Each row is a point on a landscape with many peaks, with its height.
From any point a climber steps to the highest of the 2 points nearest to it. It stops when none of these is higher. Distance is the straight distance between rows; heights are no part of it.
vun height 47.9: [144  46 146 175 141 151 100  96 116  79 154 123 161 122 165 152 142 128
 170 120 107 104 127 113  71 137 148 157 100 116  80 167 114 131 107 118
 158 120 133 119  94 126 160 122  90 152 127 134 113 138  93 156 154  89
 128 138 131  90 168 160 150 126 104 116 133]
zop height 20.8: [154 151 120 139 112  78 105 185  44 119 103 165  92  72 145 132 111 148
  99 125 144 129 106 149 100 149  94  57 176 127 143  65 182 109 116 139
 118 118  87  61 103 120  99 150 146 126 183 150  86  90 158 143 141 102
 118 143 139 120 139  64  90 152 171 159 151]
pozil height 39.4: [121 207 134 144 125 172 149 166 118 174  93 158 151 156 131 149 101 167
 111 125 131 186  77 104 183  83 113 101 151 105 130 131 142 117 166 142
 107 103 103 166 164 149 115 142 163 162 133  51 128 102 179 122 148 105
 150 136 131 101 109 120  99 128  89 152 139]
bina height 67.0: [126  96 133 126 108  71 116 104 119 122 121 110 128 129 127 124 163 140
 161 149  92 114 124  93 142 117 108 123 155 120 128  86 165 121 151 110
 146  82 164  75  99 147 140 123 117  94 109 161 172  97 112 162 173 131
 167 128 128 114 108 117 104 112  94  79 151]
dopib height 57.3: [172 129 114 179 127  51  97 143 145 124 153 112 138 150 151  85 118  96
  80 134  86 115 142  96 148 142 123 157 132  88  71 126 166 115 138 119
 171  99 137  68 133  93 175 115 117 106 108 195 121 104  91 170 193  87
 142 129 115  94 103  56 128  92 115 130 141]
Pitad height 77.7: [126  82 102 163 132 181 137 120 159 155 168 104 137 132 160  94 102  71
 182 101 180 164 155 147  93 153 136 128  32 171 123 192 166 116 141 129
 163 197 138 183 124  97 108 158 141 148  90 161 115 120  94 126  72 137
 130 122 137 141 120 167 188 129 126 126 161]
zifu height 33.0: [145 184 116 141  73 132 121 164 106 140 126 161 131 134 151 169 129 145
 102 133 124 129 125  96 167 126 104 148 147 111 119 171 103 111 141  93
  76 103 109 152 182 130 100 128 118 126 110  97 181 149 176  63 159 139
 150 107 133 126  96 105  82 137  96  99 120]
moz height 72.7: [121  92 122 111 125 132 181 124  51 135 178 122 137  81 197 126 142  53
 108 153 141 121 155 122 115 164  87 126 161 155 140 143 129 139  97 148
 138 150  80 113 109  97 106 112  96 116 137 192  61 163 111 116 133 120
 113 141  98 117 136  90 125 140 107 149 164]
Fubut height 61.2: [125  54 137 175 101 100  99 120 141 129 149 111 127 148 119  86 162 147
 185 149  85  82 124 120  90 142 149 107 112 120  97  99 130  93 144 124
 186  63 201  54  96 120 165 152 152 123 111 155 162  96  87 168 167 130
 163 148 133  89 140 139 128 119 100  75 147]
gufa height 67.6: [135 100  87 114 134 124 171 144 150 160 188 106 153 126 187 119 132  86
 183 138 141 177 158 141 104 130 142 156  75 180 128 182 140 157 105 140
 184 201 148 152 127  88  95 145 125 173  86 170 121 106  97 101 107 151
 140 142  84 148 131 102 158 100 121 114 139]
dofid height 35.5: [136 226 101 134  93 158 163 152  96 155 131 165 146 133 149 134 122 142
 120 145 116 194 130  83 183  93 100 136 162 120 127 127 128  99 145 141
  96 144 103 183 201 121 110 148 127 148 111 101 166 131 151 109 146 122
 155 129 118  99  85 115  76 116  92 108 112]
pogez height 45.4: [100 145 135 126 135 118 169 146 175 173 143 122 136 109 147 145 190 111
 112 146 106 175 138 117 159 132 134  92 190 164 150 171  94 126 102 126
  98 146 112 108 151 105 104 100 111 170 109 150 132 127 192  95 155 133
 132 170  76 138  84 129  76 100  64 131 157]
ritu height 51.0: [170 112  81 109  89 126  89 123  76 132 122 172 108 137 104  87  94 119
 127 112 175  96 190 133 116 127 116 160  94 135 134 126 184 116 148 153
 118  90 167 129 133 143 104 131 175  75 102 179 183 122 116 129 101 142
 161  99 144 134 106  72 153 177 133 134 122]
logap height 53.2: [189 112 131 162 120  81 109 175 127 136 149 128 156 148 194 124  77 132
 118 166 105 131 163 109 112 120  85 164 110 118  64 150 126 107 126 153
 178 140 133  96 148 116 137 131 102 138 101 148 106  99  75 199 175 113
 182 135 100  89 117  91 118  92 123 134 127]
vod height 72.5: [138  94 124 145  84 106 116 113  87 126 165 120 134 115 195 124 141  90
 134 139  96  69 162  92 144 153  91 137 171 127 112 101 167 131 127 122
 130  99 158  97 113 129 113 118 111  82 115 201 147 129 104 145 172 108
 156 125 106 103 109  83 126 103  97 103 146]
Nam height 51.5: [168 107  80 135 105 111  97 100 100 133 148 134 126 140 173  97  82 109
 154 132 169 121 203 142 126 129 122 169  49 165 138 174 161 141 151 158
 170 122 159 130 134 136  75 114 147 110  71 188 158 102 108 136 124 133
 186  89  92 151 114  51 154 137 128 116 130]
davas height 78.7: [126 101 127 142  73 137 141 141  63 125 178 139 119  92 215 136 124  76
 127 159 150  86 157 116 129 160  57 151 166 128 102 140 119 124  94 143
 132 111 111  97 148 112  77 119 127 110 111 212 110 148 113 106 155 123
 173 119 105 111 136  86 114 155 130 139 142]
vapop height 41.2: [149  64 136 110 126  69  78 109 115  68 102 124 100  97 118  94 141 133
 133 135 131  76 119 123  67 123 125 146 147 111  99  84 146 124 109 131
 144 121 176  48 103 131 180 117 102  87 135 176 136 152 105 149 115 136
 149 111 143 131 181  75 127 139 169 100 118]
duru height 70.0: [ 79 169 106  86 132  99 155  62 125 151 117 112 145  87 103 160 155 135
 100 130 100 118 116 121 166 160 141  73 192 118 163 107 111 136 148 107
  89 110 104  87 112 105 129 126 104 122 154 142 138 145 148 102 140 142
 112 119 127 124 104 100 103 116 117 114 133]
kir height 1.0: [144 119 170 169 144 194 131 140 173  82 126 123 153 182  68 104  81  86
 103  93 136 133 122 140 129 142 193 141  32 140 126 146 163 101 149 130
 120 156 115 224 138 147 180 116 165 161 137  80  91 110 117 198  73 120
  59 143 164 106 128 181 205 141 147 124 156]
fut height 54.5: [153 155  97 120 108 125 104  95 107 157 114 172 132 130  98 122 103 117
 136 108 124 142 174 132 147 131 152 122  94 123 144 136 188 128 168 119
 125  76 154 124 118 138  96 174 179 115  98 140 193 106 132 113  75 140
 141 104 176 136  99 100 134 138 119 114 130]
Ririr height 54.4: [121  87  97 142 149 167 166 166  77 115 131 153 133 117 158 133  65 100
  79 134 165 133 175 146 143 159 118 157 110 173 174 151 173  74 119 191
 146 107  65 179 114 126 100 136 154 103 114 141 138 139 111 168 122 103
 129 120  82 102 118 108 121 155 144 192 189]
sur height 51.1: [150 128 109  90 130 116  64  77 130 104 109 166 107 129  63 119 139 150
 125 117 151  89 131 151  65 116 121 123 128 115 106 114 122 137 151 161
 120 127 194 113 121 143 163 165 116  99 120 111 186 143 143 101  69 159
 140 121 180 154 174 113 155 187 169 117  91]
pav height 59.7: [108 177 168 128 160 175 148 126 164 139 104 106 109 176  71 147 128 145
 183  90 108 155 128 118 126 110 155  78  72 147 156 110  92 158 164 182
 108 139 179 172 148 194  68 128 134 144 180  96 132 114 177  44  79 164
 110 123 170 222  96 187 176 136 141  91  84]
nadun height 14.1: [118 178 106 121 122  66 101 119 103  93  68 122 138  90 111 101 125 209
 120 146  96 122 110 117 150  98 180 139 173  42 122  95 136 157 115 100
  83  87 115 124 117 135 183  92 118  89 154  63 146 170 155 134 176 119
 127 126 134 110 155 110  90 137 189 138  61]
seru height 43.6: [176 117 129  99 147  74 107 131 146 113 145 128 106 168  97  78  74 138
 152 170 149 154 124 160  96 106  87 171  52 100 110 147 146 154 151 156
 199 146 185  84 183 138 133 139  99 135  82 168 121  91  76 125 130 139
 171 103 129 149 176  70 164 141 148 118 111]
Tol height 54.1: [140  62 110 132 126 173  93  93  92  72 153 143 139 121 146 145 127  85
 160 116 162  79 145 132 122 128 130 184  46 129 114 207  94 134 127 129
 135 135 120 192 140 169 132 114  69 135  96  91 123 174 115 131 106 129
 103 127 139 145 166 135 166 157  99 119 133]
Kuge height 37.2: [178 167  97 143  93 108 116 160 125 125 114 160 167 173 144 137 103 139
  92 166 111 121 153 104 179 103 105 168 135  98  91 162 127 110 156 106
 114  80 139 157 164 124 135 116 131  86  87  86 170 144 130 129 157 114
 163 141  95 112  74  98  89 104 100 108 129]
Lemoz height 7.0: [113  85 144 169  90 120  86 119 139 123 160 109 161 140 104 138 181  97
 121  90  86  74 144 109 122 128 151 102 125 129 119 134 116 125 141  78
 145  86 146 129  64 110 144 131 161 144 106 125 152 104 111 150 146 114
 118 166 117  46  76 190 127 107  87 106 169]
zulo height 73.1: [130 160 154  77 122 116 155  98 158 131  95 133 107 191  72 143  82 209
 163 150  96 146 120 145 156  84 154 122 102 120 135 100 115 159 165 168
 109 118 164 124 153 213 127 151 147 130 131  57  91 112 151  87 110 151
 140 133 138 193 125 142 132 129 172  69  88]
varag height 52.0: [127 164  97 104 132 125 184 130 178 164 187 135 152 127 151 146 181  92
 102 164  82 149 166 121 147 126 146 135 154 141 133 176  91 132 124  93
 141 189 116 140 160  64 158 119 105 170 128 144 113 140 126  93 142 126
 102 163  65 112 102 128 104  90  78 111 159]
naze height 44.0: [141 188 173 154 134 126 169 196 119 146  97 151 104 158 124 115  86 145
 110 144 122 194 111 115 162 104 101  94 147 132 102 110 159  89 133 148
 140 128 107 149 141 139 127 153 152 173 126  86  81  69 151 192 166  82
 145 153 122  76 100 143  92  90  95 156 160]
bar height 20.3: [129 123 149 120 155 105 127 111 150 118 152 109  96 115 110 160 172 152
 162 119  98 141 104 123 137 112 145 111 117 123 117 149  76 171 133  81
 127 159 155  94 155 136 130 102  62 169  96  78 133 139 133  94 126 125
 111 152 147 172 145 144 143  97  85 124 106]
tupo height 9.6: [ 62 192  86  83  93 137 147 155  78 127 115 126 133 107 150 149  91 157
 105 154 150 147  89 140 139 121 106 106 195  96 174  79 150 151 102 168
 120 101  51 111 142 135 115 143 141  98 136 124 134 164 160  73 163 143
 142 105 127 102 124 108  85 194 220 165  82]
nebok height 17.3: [149  96 151  92 179  87  60 156 102  44 113 133 135  78 172 114 162 199
 116 137 161 104  95  95 128 112 150 126 171 105 100 103 123 129 106  98
  71 123  77  61 130 139 132  66  87 116 200 113  76 141 150 119 183  61
 170 137  99 124 159 142  61 125 126 152 103]
kos height 11.8: [141 143 137 156 123 145  80 131 107 151 131 155  96 101  94 128 175 110
 104  80 131 116 131 125  83 181 129  73 133 134 121 153 110 134 117  92
  91 111 125 129 125 102 133 158 162 159 120 132 176  98 177 101 101  99
  90 142 182 123 152 145 121 147  97 141 126]
mor height 32.9: [ 85 117 161  95 156 163 157 142 230 130 122  80 118 134  91 150 191 147
 159 142 160 152 102 108 152 128 110 134 150 163 138 115  88 141 106  75
  80 169 142 153 146 112 116  66 142 165 153 107 115 145 150 156 137 154
 134 169 108 167 118 193  99  68  69 147 101]
Puz height 19.5: [ 95 177 164 161 132 194 149 181 123 165 115 154 106 159 128 114 124 137
  89  96 143 156 101 122 139 140 118 112 147 162 164 126 134 113 119 143
 124 141  90 173 144 154  84 138 144 161 161  89 106 119 179 128 111 131
  89 104 150 156 148 166 163 155 118 166 117]
datur height 66.5: [ 91  75 158 137 115 126 160 111 145 147 156  63 138 105 161 149 189 116
 165 125 116 137 114  92 120 131 115  87 177 157 104 103 123 119 104 119
 134 196 136 115  88 101 143 113  96 155 132 175  90 130  86 155 127 137
 143 145  98  86  97 173 110  77  94 104 160]
komus height 50.2: [111  97 122 102 132 174 118  81  85  90 130 145  96 133 118 137 117 100
 140 109 200  86 130 146  96 104 106 147  78 145 136 190  98 131 133 163
 111 158 132 164 140 165 105 139  97 120 118  72 133 192 107  99  73 157
 126 110 145 153 170 141 174 190 123 144 115]
kas height 15.6: [124 146 124 114 152  93  72 135 106  52  83 145 115  71 138 104 176 189
 102 148 137 109  92 115 130 105 201 144 147  94 103 122 117 139 112  99
  85 117  95 106 140 132 182  73  65  99 150  73 114 183 152 129 168  87
 125 142 118 124 170 109  87 140 174 151  86]
bovel height 64.9: [119 158 103 125 108  58 133  96 131 169 134 127 133  75  94 145 161 140
 122 129  74 125 142 133 153 158 158  94 171 144 158 128 124 162 166 106
 108  65 172  64 124 113 109 149 146 111  86 157 194 118 173  93 136 124
 119 117 161 138 109  81 101 113 102 109 130]
Bip height 55.5: [187  87  90 100 149  83  79 112 157 144 162 134 154 138 168 133 114 127
 162 150 125 127 179 125 119 120 132 167  57 133 114 197 140 165 166 122
 166  84 170 134 143 119 104 126 120 136  77 154 183  86 119 130 151 121
 163 111  86 155 132  62 143 117 101 115 148]
pidif height 60.8: [135 160  91 120 103 117  43 131 105 112  89 143  59 105 105 101 125 129
 103  96 144  81 139 140  55 132 153 143 164  63 127  92 122 133  85  96
  94 138 153 134 123 121 166 135 146  61 153 152 170 164 134  89  93 147
 108 108 165 143 144 119 125 179 189 145  97]
kazo height 69.2: [148 164 121 155 139 211 157 193 123 140 140 149 123 181 141  99 124  64
 107 109 136 158 121  99 147 138 114 144  97 132 122 171 150  81 115 118
 148 205  65 221 155 114 137 155 127 148 124 107  73 123 134 167 102 119
  73 157 152 135 110 162 171 107  99 158 135]
Meri height 45.5: [140  73 110 145  96 181 142 152  65  86 120 160 167 118 196 131  97  99
 108 146 149  90 171 108 146 122 106 176 132 106  98 167 122 104  99 171
 113  99  91 136 117 154 122 117  98 105 123 123 111 181 132 147 163 106
 143 158  74  73 108 159 102 130 148 138 154]
Delal height 61.9: [172 156  93 153 138 200 167 191 114 128 160 153 156 170 156 124 100  73
 123 131 127 153 125  94 165 123 125 189  77 166 118 177 123  98 122 134
 137 163  64 224 170 114 117 127 133 151  90  77 123 146 129 147 128 115
 100 141 102 135  90 113 143 122 103 128 135]
gedom height 56.1: [136  99 127 144 163 208 118 156 102  93 149 174 142 145 164 147 113 101
 122 126 169 117 130 132 153 140 116 190  79 161 129 171 117 130 115 149
 154 137  94 211 173 173 112  99  94 149 103  58 125 170 141 151 113 112
  97 126 114 158 143 133 157 152  86 149 140]
tibu height 28.9: [158 110 149 146  86  91 147 115 109 124 105 107  98 150  96 109 106 121
 156 121 110 100 146 123 105 122 101 120 127  91 107  39 171  93 105 147
 160 135 176 104 122 148 145 159 137 106 132 197 114  62  68 141 132 164
 159 118 140  96 101 130 126 112 167  92 128]
zomi height 25.7: [ 58 145 150  83 162 137 169 171 196 122  98  96 128 126 120 149 125 153
 110 180 153 178  90 159 122 115 116 149 145 172 172 130  86 172 123 127
 103 146  99 165 150 156 113 101 153 129 151  90  72 144 127 122 131 163
 120 138  88 185 170 147 151 136 132 158  55]
Zokun height 56.0: [127  72 100 157 128 119  93 133 177 142 187 111 165 126 153 113 160 113
 151 129  64  84 144 136  98 176 157 133 108 119  83 158 146 138 128 106
 179  76 206  64  94  86 163 130 140 141 102 176 196 102  81 170 156  86
 135 124  96  91 142 129 145 114 100 111 151]
kep height 58.8: [110 134 122 129 136 114 189 102 174 148 188  84 124 129 149 139 176 109
 162 154 105 167 122 116 139 111 132 114 157 113 104 130 109 131 110  89
 174 218 156 120 128  67 170 139 114 170 140 161  92 110  85 147 122 104
 126 176  92 106 110 161 109  70  89 115 171]
mus height 25.5: [162 123 154 151  79 101 105 139  80 144 131 121  94 112 153 110 149 102
 155 116 148 132 114 127  77 132  96  92 155 117  95  79 158  91 126 145
 131 155 128  94 112 110 109 160 154 135 151 177 115  76  96 125 129 143
 134 101 181 111 128 144 124 111 138 116 112]
Nom height 41.3: [153  94 113 152 111 156 112 137  96 118 135 147 188 157 184 141  95 133
 120 158 129  96 177  96 144  96 111 170 111 124  93 177 130 117 149 134
 126 101 104 153 131 138 119 127 115 141  97  87 156 149 123 165 162 106
 156 141  99  74  95 138  78 103 114  91 160]
Vifuv height 50.4: [128  55 130 157 111 204 154 158 105 134 156 151 142 132 183 130 107  99
 110 113 134 106 163 118 160 168 110 172 128 181 138 155 134 106 110 166
 131 113  72 165 123 123  87 142 134 131 117 147 126 135 159 147 149 101
 144 136  78  78 112 150 105 156 113 166 178]
nufo height 44.2: [160  50 135 126 154 101 104  81 111  88 109 143 139 117 138 124 137 139
 138 117 161 100 123 159  81 125 134 142 124 137 108 132 129 129 143 153
 135 127 148 100  97 143 138 128 119 132 116 114 121 158 108 182 116 130
 144 140 134 117 164 109 150 140 138 111 129]
girun height 51.9: [150  63 143 155 131 130 110 107 173 128 187  91 180 133 137 138 117 100
 135 129 105 116 141 142 116 155 161 133 105 153  85 157 136 138 140 112
 175 113 167  98  90  97 178 129 124 165 107 149 121 118  72 189 136  90
 109 166 107  59 150 144 157  80 114 111 185]
fem height 68.3: [ 96 125 146  95 135  97 176 101 171 156 121 122 154 125 105 143 112 142
 133 143 100 158 133 157 164 128 145 107 176 203 170  99 161 142 145 137
 144 126 145 126 104 131 101  92 132 140  96 143 128 128 138 124  97 160
 120 131 128 167  88 122 136  78 117 119 168]
dadif height 19.0: [163 117 161 129 168  50  87 169  77  83 101 137 111  84 167 119 103 177
 126 121 163 126  87 126 123 108 123  88 173 117 107  52 125 124 105 113
 105 134  97  40  92 116 125 104 124 110 192 147  68 115 149 162 167  83
 155 140 106 117 163  87  70 146 162 158 140]
ribi height 63.2: [ 74 123 142 103 114 157 180  94 126 123  88 132 130 133  99 133  98 164
 126 129 102 151 150 153 179 114 122 118 157 173 177  85 159 128 160 161
 129  95 132 144 100 130  68 101 146 108 138 139 146 158 116 131 110 148
 119 107 126 132  97 119 123 125 156 106 144]
nus height 25.6: [ 90 119 198  93 186  69 146 122 204 105 118  71 102 127 112 132 123 203
 126 126 166 134  94 131 165 102 122 130 144 162 105  75  93 137 134 124
 119 160 119  73 131 161 111  70 103 121 174 121  81 118 127 158 141 158
 176 158  81 162 140 168  95 100 120 113  92]
bagur height 2.8: [146 130 158 162 158 174 102 140 159 111 119 155 125 177 106 111 111  95
 117  97  98 130 115 144 143 124 171 123  65 112 109 145 116 123 144  93
 107 133 128 187 139 132 166 110 151 154 119  63 151 104 142 180 106 107
  87 145 170 130 118 144 177 110  76 119 165]
buses height 22.8: [ 65 172 155 133 150 178 181 178 175 145 107 118 117 138 116 137 116 157
 107 153 132 203 119 140 141 132  98 109 181 176 187 122 118 145 115 161
 132 111 105 169 154 137  76 134 180 137 146  84  90 141 178 125 121 156
 134 109 103 180 140 146 119 168 140 161  94]
nuna height 12.7: [ 78 177  92  95 104 196 157 140  92 108 101 100 142 118 154 112 122 145
 122  97 155 145 100 128 155  98 132 164 128  80 173 112 109 134  90 139
  96 116  78 205 144 153 143 124 119  89 137  61 129 181 133  96 138 162
  86  82 129 136 137 167 122 156 201 160  68]
lerab height 60.5: [184 119  78 102 155 107 129 134 181 156 192 112 154 119 169 149 161 119
 177 159 127 174 169 135 127 121 141 165  68 142 107 191 129 172 131 105
 203 150 173 122 143  77  98 151 108 147  78 168 164  85 118 104 144 116
 136 120  58 151 110 100 140  91 113 116 157]
pagog height 69.1: [123 122  82 115 139 148 143 101 161 153 152 131 137 118 131 111 111  93
 152  90 142 163 173 177 121 143 170 136  39 163 187 177 143 133 161 128
 137 149 148 180 106 136  85 154 146 136  87 157 159 119 133 100  45 140
  91 113 138 178 108 140 175 148 149 132 160]
gunol height 38.5: [114  80 133 122 167  66  96  94 127 115 139 102 114  86 134 132 181 131
 150 130 122 111  87 126  79 145 138  79 167 104 118  85 113 153 118 123
 143 123 161  33  87 114 177 112 106 133 155 169 109 121 109 154 124 103
 117 108 143 117 175 131 119 119 127 114 140]
zez height 28.6: [ 72 133 176  77 177 129 160 157 190 123 103  92 139 114 126 142 142 170
 116 157 166 140 106 133 150 114  79 146 162 172 153  80  67 130 117 103
  97 152 108 153 128 131 104  79 144 110 181 123 101 149 131 163 160 150
 163 140  55 155 133 176 100 121 122 135  91]
vosed height 76.7: [ 98 105 167 127 136 135 147 107 188 164 146 103 140 121 110 144 132 112
 146 112 101 136 135 117 140 116 136 112 142 146 132 128 136 109 141 125
 133 154 161 130  93 117 125 108 111 157 122 118 148 123 113 117 122 151
 130 140 106 113  96 187 127  85  92 107 174]
voteb height 66.9: [ 90  88 103 115 141 134 179  87 140 135 146 120 157 106 149 128 113  82
  85 133 135 128 153 147 149 148 136 143 144 163 162 170 111 134 121 123
 143 148  89 149 109  90 119 119 132 127 120 152 105 158 118 113 126 139
  90 147 106 150 136 107 155 138 124 135 163]
menet height 47.1: [164 118 116  82 140  90  97 102 136 109 110 133  92 157  55  83 107 122
 140 145 144 107 123 182  72 105 109 162  76  76 121 108 152 148 130 169
 167 136 204  87 138 143 169 163 124  98  95 155 157 135  99 110 109 160
 141 114 153 166 191  84 172 156 172 118 105]
Pife height 61.7: [161 126 144 147 143 170 131 145  99 136 133 140 100 132 132 104 134  72
 103 115 157 127 118 136  89 129 119 131 101 122 120 161 131 106  81 126
 138 175  70 185 126 131 141 162 120 146 149 114  83 126 104 148  92 123
  64 135 171 138 163 143 180 144 126 160 116]
nov height 59.3: [138 176 103 140 117 105 137 125 175 180 111 144 162 124 102 152 156 140
 164  97  86 173 159 139 127 126 166  85 136 143 177 148 155 147 169 118
 136  87 174 110 111 105 105 166 207 128  77 133 190  92 163  80 105 131
 126 128 172 130  89 130 129 113 107 112 155]
mavi height 23.0: [114 143 169  86 156  95 153 115 141 101 106 105 119 151  94 153 135 166
 143 142 141 144  77 134 159  95 143 117 139 139  98 112  74 150 138  91
 111 167 102 104 140 153 135  92  77 149 145  63  88 137 125 129 154 139
 122 146 100 154 141 148 118 111  99 130  72]
kek height 60.7: [126 122  79 112  99 152 132  85 111 138 128 131 142 103 138 164 131  76
 119 118 126  88 171 133 132 132 128 167 102 117 137 189 109 130 135 103
 116 110 117 173 121 107 112 152 111 108 117 160 156 176 122 102 104 121
 116 108 122 114 113 132 144 142 108 124 147]
Tuvo height 16.6: [101 166 126 143 155 225 139 188 142 156  73 118 120 145 108 110 118 143
  90  82 149 147  95 108 128 133 118 128 109 127 181 111 132  90 108 166
 129 129  84 195 138 166 122 141 167 126 205 127  71 138 174 136 122 145
  86 114 159 157 145 184 142 166 197 179  76]
Dodu height 11.0: [ 83 179 137  90 101 129 136 106  95 118  93 105 139 113 110 154 111 165
 124 118 153 124 103 138 137  98 128 115 151 105 156  96 108 133 119 121
  90 124  77 136 164 141 125 117 122  94 154  90 141 172 134  71 141 165
 121 110 130 153 132 121 120 172 175 124  72]
zem height 55.6: [105  99 136 157 139 169 125 134  68 128 117 143  75 136 154 106 136 108
 119  94 215 108 129 144  94 121  92 112  85 133 133 131 136  98  90 171
 107 179  81 157 125 156  99 155 111 134 151 118 108 146 125 124  70 156
 106 107 146 136 155 171 175 192 143 127 114]
kise height 58.4: [ 92 122 123 142 137 176 166 135 123 145 100 157 147 141  96 128  61 139
  92 121 143 130 152 156 152 135 122 148 126 185 182 121 167  92 144 186
 137 111  94 181 130 153  85 134 174 128 125 114 145 149 127 150  84 124
 120  88 120 149 123 143 133 158 144 148 157]
kan height 61.1: [149 150 115 139 122  66 106 114 124 127 130 137 140  99 111  94 106  97
  67 134  96  86 111 128 129 140 139 149 174  72  97 134 151 122 103  79
 118 102 119  96 121  84 173 132 121  65 144 163 126 121 107 147 148 104
 119 127 139  90 133  70 112 117 142 148 148]
mep height 62.4: [119  95  74 138 120 144 147 102 137 144 147 118 125 119 117 158 152 101
 158 109 144 115 170 146 110 143 133 145  77 116 152 196 112 130 142 110
 127 119 183 161 123 131  88 154 129 118 102 164 211 130 108  87  61 158
 113  86 158 149 118 160 168 164 121 106 166]
Vovu height 10.9: [104 221 109 136  77 101 117 163  86 152 103 147 121 101 128 128  60 162
  80 167 137 176 105 123 150 140 122 135 185  72 151  92 136 152 103 139
  98 107  93 136 148 108 134 138 147  65 152 110 141 146 144 102 163 116
 148 119 162  92  99  99  87 155 210 150  98]
Gim height 79.3: [ 85 162 150  52 123  71 170  79 161 126 107 105 120 138  74 157 106 187
 146 157 105 136  95 137 160  94 152  72 156 151 155  77 100 183 166 152
 137  97 140  63 109 168 126 136 112 137 139 104  78 129 130  72 116 146
 148 122 149 180 116 126 148 135 179  96  78]
Sos height 38.6: [ 81 153 134 134 138 183 164 139 198 171 116 108 132 134 100 150 170 150
 138  91 124 142 140 128 168 123 126 100 193 174 173 127  86 133 131  97
  78 138 125 147 145 112  99  77 135 160 133 130 152 126 188  96 141 176
 132 134 107 151 102 183  96  76  86 140 123]
gaz height 66.6: [102 180 152 114 108 150 140 108 106 140  95 124 132 187  97 150 108 176
 150 103 129 123 105 121 157 101 127 113 110 122 159 104 116 132 155 173
  96 136 149 173 151 177  79 154 140 149 163  79 120 123 137  71 102 160
 153 113 158 173 113 157 125 140 127  84 111]
lidas height 39.7: [183 119 120 143 167 112  97 127 185 158 163 114 122 184 128 100  86 103
 158 171 133 180 103 140  87 141 110 178  54  87 101 172 133 130 122 124
 214 162 176  99 158 103 141 149 129 142 121 189 120  63  76 140 137 113
 161 119 114 122 169  59 179  90 127 144 133]
fatas height 35.6: [121  91 142 151 151  87 162 108 142 161 147  77 110 110 144 101 149 101
 183 148 112 121  74 147  88 152 130  96 142 119 100  66 112 132 122 161
 167 151 170  32  94  97 168 149  97 143 155 178  70  99  93 141 114 126
 132 137 149 119 159 124 134  84 127 101 161]
Rager height 55.7: [157 109 105 145 100  96  42 119 110  99 110 151  68 149  62 127 155 132
 125  93 147  56 144 149  60 136 131 124 137 107 111  96 144 109 101 122
 139 134 204  99 111 145 158 144 145  71 123 150 171 119 142  89 114 165
 134  85 157 124 131 110 131 196 169 126  94]
pekug height 17.4: [112 130 142 103 177 134 111 107 175 144 115 116 111 122  69 173 167 144
 169  84 116 102  99 143  96 138 147  98 127 130 147 120  79 163 110 102
  89 144 147 115 101 164 116  94 111 157 160  86 138 130 163  70 103 147
 104 132 154 200 159 165 143 121  87 147  99]
rut height 22.9: [149 141 161 142 107 121 119 115  82 142 111 163 103 113 105 119 104 136
  97 124 146 126 115 137 123 141 109  72 134 134 132 110 166  92 126 143
 112 131  94 112 108 143 116 161 166 121 138 136 116  92 123 141 113 113
 130 127 178 110 134 106 123 140 147 153 136]
tono height 74.7: [ 90 165 136  67 110  71 162  74 131 141  92 120 134 103  98 124 138 162
 122 149  99 127  96 155 181 110 133  77 187 119 136  54 121 179 170 122
 106  95 129  67 105 108 144 136 122  99 176 159  98 137 141  99 148 133
 142 109 136 145 113  92 112 124 190 112  92]
Taza height 4.7: [153 112 169 183 129 162  90 132 152 101 167 117 153 170 100 149 162 103
 143  85  80 107 134 107 135 136 163 137  98 114 125 156 107 108 149  53
 120 104 119 157 109 111 170  97 149 173 109  65 149 114 111 166 142  80
  82 153 156  67 106 191 146  70  87 119 160]
fir height 9.2: [132  79 133 169 105 153  95 104 116 108 158 144 143 116 107 124 197 122
  88  76  98  58 140 100 101 177 144  92 137 115 128 137  93 100 120  87
  92  87 119 127  89  99 145 135 149 138 137 124 163  92 144 134 132  86
 101 134 158  63 122 183 124 138  98 137 134]
Segid height 65.7: [125 148 138  93 141  76  86  99 118 121  98 134 110  80 108 122 138 123
  83 132 105 110 108 133  85 136 160 137 158  85 119 115 116 157 120 100
 100 130 126 105 116  91 179 129 136  94 173 130 129 161 122 118 109 132
  92 132 163 123 159 106 129 166 164 145  99]
giz height 14.5: [158 190 154 139 149 153  82 141 133 120 129 157  64 124  87 150 184 104
 152  94 117 121 101 127  97 151 147  74 137 136 118 149  93 147 113  73
  82 147 114 115 139 127 136 122 127 167 147  96 120 114 182  98  98 150
  61 136 195 190 170 143 150 139  84 153  89]
Dono height 32.1: [142  96 162 109 120  96 179  99 112 127 131  87  87 125 119 123 142 113
 157 173 122 118 116 132 124 139  72 116 122  88 111  14 144 121 144 156
 154 161 179  57 101 124 139 167 112 118 150 218  94  87  72 148 119 142
 132 117 147 134 137 113 117  81 190  87 139]
munem height 12.5: [131 203 119 141 124 123 123 142 125 125 103 144 149 124 143 125 116 181
  68 159  93 148 101 114 166 126 149 120 182  70 122 107 138 148 108 126
  98  68  70 141 150 131 169 122 132  97 133  55 128 177 183 132 182  96
 116 123 131  84 117 112  72 134 179 148  94]
figu height 48.8: [152 117 154 151 118  85 138 155 118 120 129 137 142 156 155 136  87 160
 138 147 106 168 130 116 141 105 121 103 133 156  74 129 152  95 151 150
 143 123 125 128 136 137 142 126 123 168  85 100  99  88  97 194 152 117
 178 154 104  80  97 131  88  81  91 124 185]
sola height 14.4: [ 95 177 114 129 142 220 134 173 114 110  64 111 129 124 116 118 126 149
  91 104 141 146  81 122 130 138 147 158 115  83 181  91 116  97  69 145
 124 123  54 177 139 170 191 102 125 106 172  74  90 164 145 120 107 150
  72 106 138 147 160 161 133 171 194 204  62]

For each start below, name the point where the climber stops.
mus: davas
Kuge: vosed
Vovu: davas
vun: davas
bagur: zez
ritu: Gim
dofid: Segid
tupo: zez
mor: vosed
